Each row is a point on a tangle of strands that fork, close into loops and nearly touch. The rows are in no order.
(in the rows, 128 means zero)
Points whose rows are less than 115 apart are linked; no others are. Some points are linked to none.
Vogok: [130 119 152 131 117 141 101 140  89 117 145 140 148  62 103 151 191 130
 111 153]
Kug: [118 156 136 118  93 191 173 149 134 175 113 123 118 139 120 155 128 162
 211  72]
bezi: [170  99  99 152 132 124 129 158 174 108  85 107 121 182 156 115  78  75
 121 167]
fezin: [115 104 102 127 118 134 122 177 143  75  82 166 155 197 180 146 125 120
 104 179]
pilo: [145 106 103 159 147 117 156  88 128 129 171 106 129 137  73 132 125 115
 137  87]
Sef: [187  77  61 157 140 124 139 140 171 107 131 119  95 195 135 118  87 106
 125 120]
mot: [111 126 102 119 123 155 165 171 153 130 124  83 145 132 169 144 112 128
 163  87]
mep: [ 86 162 165 116 105 134  92 166 122 187  99 149 136 139 120 134  87 155
 187  84]
keb: [143 135 133 126  98 158 109 113 170 130 176 103  86  93 128 119 138 116
 116 199]
romuz: [100  99 151  98 130  80  71 124  94  65 111 148 156 143 153 117 133  76
  88 121]
zapa: [112 117 124 115 112 135 101 158 140 154  86 187 138 200 148 105  61 136
 163 135]
kemam: [147  71 143  84 122  93 135 129 151 114  67 151 123 164 128 140  94 137
 114 196]
virud: [101 146 101 131 131 141 108 192  84  99 123 173 158 137 148 105 146 141
 105 105]
fab: [153 110 180 148  84 144 119 163 130 153 109  92  88 114 130 149 123  83
 148 136]
ridok: [137 185 108 119  97 155 123  91  71 125 157 164 104  90 124 110 173 114
 109 120]
fim: [144 178 113 126 114 146 190  59 144 159 129 126  92  95 134 161 125 147
 194 111]
masig: [105 106  94 160 164 115 101 149 124 101 111 205 184 157 128  90 122 100
 146 139]
zures: [ 89  84 129  59 109 128 152 145 115 115 133 101 144 157 152 119 102 143
 122 147]
vir: [111 140 121 134 154 148 101 112  80 169 157 134 205 126 111  97 128 148
 141 142]
bir: [153 120  91 181 146 132  94 131 136 142 156 116 141 111 156 113 108 109
 135 159]
Boko: [ 96 150 194 134 115 140 199 111 134 140 129 107 119 134 108 134 146 149
 132  84]
rud: [ 74 136 173 135 138  93  91 130 119 114 115 141 180 169 162  87 147  73
 103 142]
runub: [ 80 116 165 133  85 136 132 157 131  93 115 133 153 169 152 118 138  82
 131 133]
kefe: [108 122 158 102  97 154 111 177  80 141 117 134 143  98 123 152 141 145
 146 148]
vemo: [144  82 103 151 157  98  86 132 172  94 155 121 124 133 152 155 115  97
 128 138]
tozul: [154  79 111 125 134 151 130 114 174 108 188 140  99 117  94 165 142 153
 128 146]
vezif: [ 88 159 155 106 106 121 113 153  79 163 101 159 102 154 130 110  83 156
 141  82]
gupez: [147 101  96 114 132 174 162 112 188 111 187 110 120  96 118 173 162 132
 164 130]
sebo: [137 153 121 137 131 121  92 114 140 120 186 147  75 112 175 144 157 148
  66 137]
vud: [ 99 138 159 127 105 147 123 147 119 136 131 199  91 155 157 112 119 163
 113 110]
furas: [ 90 118 169 102 103 137 151 142 156  99 143 102 124 139 163 107 129 105
  99 146]
pive: [ 61 129 129 131 142 129 110 163 106 131 106 130 213 171 128 136 113 145
 158 117]
levu: [141 113 115 113 118 171 180 137 148 124 154  71 125 119 143 161 130 157
 132 126]
non: [ 86 114 122 134 127 146  96 185  99 102  98 167 179 171 163 171 132 143
 117 131]
medom: [174 166  70 133 122 138 147  69 170 110 170  88  67  73  72 136 137 117
 127 125]
kisak: [ 72 171 170 117 135 144 135 109 128 135 163 144 172  98 145  92 181 116
 133 132]
bonet: [158  59 148  86 125  69 112 132 163 116  81 101  86 140 120 157  88  84
 139 118]
rov: [144 132 138 109 114 114 109 106 167 137 164 122  60  93 160 143 133 151
  86 171]
Fozo: [126  74 156 126 132  91 137 118 128  89 129 146 109 123  82 128 142 123
  88 109]
doreb: [137 140  84 134 135 113 119 151 142 126  49 181 163 229 143 109  62 101
 185 164]
Midu: [ 98 160 126 131 152 133  99 173  78  91 119 163 180 157 155  67 193 123
  59 112]
butu: [178 169 125 182 128 129 102  97 107 155 147 116 110  67 115 137 145 143
  91 153]
Tos: [128  87 150 107 165  50 124 123 134 131 102  92 124 108 136 148  88 113
 126 133]
Beg: [158 145 131 157 135 123 132 116  95 142 137  68 136  97 108 120 157 130
  73 133]
duf: [156  88  97 146 113 126  82 151  76 107 129 138 120 144  95 126 114  98
 114 122]
kebat: [187 128  82 171 152 116 114 114 171 152 163  63 114  89 130 135  92 124
 133 138]
nazo: [117 109 175 141  97 150 108 164 102 163 107 123 128 113 102 120 134 102
 164 146]
Bor: [ 81 200 154 113 121 143 126  89 111 173 130 176 143  76 134 137 147 182
 191 118]
foga: [173  85 106 118 156 101 151 107 163 117 156  91  70 115  68 129 125 101
 128  86]
geg: [129 103 136 148 122 136 127 116  89 117 145 151 130 147  83 112 141 121
 116  94]
Gizum: [154 199 138 152 146  96  96  59 132 137 133 117 104  44 138 149 176 130
  96 147]
Zim: [120 156 133 105  93 170 190 101 100 123 153  85 124 120 110 155 151 136
 141  98]
giv: [138  93 150 141 133 128 152 133 144 142 100 115 135 192 135 154 104 135
 124 119]
risov: [157 122 131 116 140 110 160  85 131 159 135 110  91  93 129 154 101 159
 163  82]
para: [136 124 140 168 100 146 102 141 152 105 158 144  99 156 150 158 155 128
  60 135]
Vufef: [111 103  97  93 138 106 154 132 159  66  94 134 170 210 146 147 106  94
 117 176]
zonep: [128  83 134  88 152  93 138 105 155  79 107 145 156 181 128 117 114 127
  93 176]
Ninug: [124 116 138 130 117 137 106 187 141 167  71 181 126 174 114 140  82 138
 189  96]
Rarom: [136  91 151 141 120 150 127 132 144 117 142 138 104 206 144 158 127 133
  84 129]
bera: [135 215  92 120 108 146 134  49  93 117 139 117 137  49 121 112 193 106
 131 130]
lim: [137 101 124 111 130  84 138 163 119  76 108 128  93  80  85 101 148 130
  78 118]
motu: [139  97 156 142 147 157 173 149 139 185  99 103 153 198  97 139 115 160
 148 116]
gaku: [151  99 113 138 145 119 118 129 118 102 149  67 158 118  77 115 137 115
  82 166]
setog: [187 156  97 142 121 143 129  37 173 133 150  98  76  68  77 196 147 129
 148 142]
baraf: [ 98 117 124 142 146 139 130 124 117 141 151  98 208 167 140 121 105 161
 154 127]
Bozu: [136  79  98 111 168 118 126 116 140 129 172 153 134 118 120 127 118 181
 133 149]
sorum: [126 101 113 112 110  99  82 153  72  84  91 148 142 157 140 142 110  70
 102 122]
Zozod: [194  79  87 149 147 111 122 148 181 113 123  73  77 144  97 129 109  94
 136  97]
Mesur: [ 75 142 100 114 135 124 113 157  81 101  78 131 193 210 113 108  89 130
 133 100]
Tefo: [143 148 110 119 114 140 162  98 138 108 172 124  83  71  68  72 145 112
 120 130]
panok: [134 190 105 102 162 104 164  57 100 129 173 138 136  88 130  98 161 172
  94 114]
Rus: [118 163 127 145 123 172 158 155 132 189 129  85 139 126 148 145 106 136
 203  83]
rubi: [115 124 136 130 165  98  93 144  96 156 102 156 179 107 134 100 127 163
 119 151]
Vukav: [137 140 106 113 153  91 125 123 146  86 152 135  74  70  98  78 151 120
  92 119]
mar: [161  99 162 135  96 167 143 116 150 164 142 145  65 168 124 163 140 121
 168  87]
Bik: [165  84 155 134 101 147 106 135 184 146 148  62  93 115 110 147 135  96
 127 168]
fofog: [128 100  95 116 120 134 142 199 124 117  88 122 122 150 172 168  87 128
 163  86]
tesi: [101 170 163 112 118 139 119 104 129 161 148 169 129  79 132  90 134 133
 189 132]
Mip: [182 106 111 203 160 104 126 129 152 150 130  64 100 131 123 149  98 114
 111 104]
nibi: [128 134 160 143 118 149 152 137 153 154 137 173  77 130 152 155 140 155
 139 119]
lozu: [125 209 110  90  76 177 178  41 113 169  94 122 118  90 147 154 121 161
 179 128]
delu: [ 94 140 121 151 149  99 106 150 130 119  62 189 196 193 124 102 105  87
 153 159]
gaso: [ 66 161 178 127 160 108 100 140 112 134 129 136 195 123 171  92 164 103
 118 109]
Garet: [136 159 117 127 177 114 129 147 101 147 117 172 145  83 144  87 156 186
  91 144]
vol: [123 111 118 126 136 129 125 162 113  83 120 121 178 118 112  83 151  99
  80 183]
vus: [154 169 120 147 123 163 141 128  90 190 125 143 114 101 107 120 104 166
 161 130]
Ril: [140 141 108 129 141 119 143 170 116 129 119 125  97  93 143 124 118 198
  88 145]
Dev: [147 206  95 112 139  93 144  40 128 120 163 106 111  53 135 104 152 131
 101 124]
kidev: [150 106 143 112 136  82 128 110 100 167 123  88  99  73 115 126  89 135
 128 116]
sur: [113 116 152 138 154 110 140 170 123 112  87 146 175  92 100  88 142 128
 128 151]
Mivi: [150  47 169 128 119 138 112 121 190 132 138  73 113 165 127 164 141  85
 150 133]
sotet: [ 87 232 133  92  99 158 157  55  88 151  97 143 136  81 147 144 159 154
 155 137]
Nat: [ 63 165 175 140 130 121 172 127 108 131 127 125 155 158 127 116 133 144
 131  72]
lak: [111 176 123 126 131 112  97 114 102 121 172 170  99 108 172 102 173 132
  81 105]

A piece is two or more points that can be reached from each other along the links. Count, over all rows, the pieces, the separate loops (a circle has one, a figure eight two, a Y none), the forks (points with three links) and the tips (points with one).
pieces | 4
loops | 0
forks | 11
tips | 19

A tip is a point with one link. Name the tips that can be reached along the links from each point below, in the order of the rows.
Sef | bezi, zures, vemo, bonet, setog
Ninug | masig, mar
Boko | Kug, Bozu, fofog, Nat
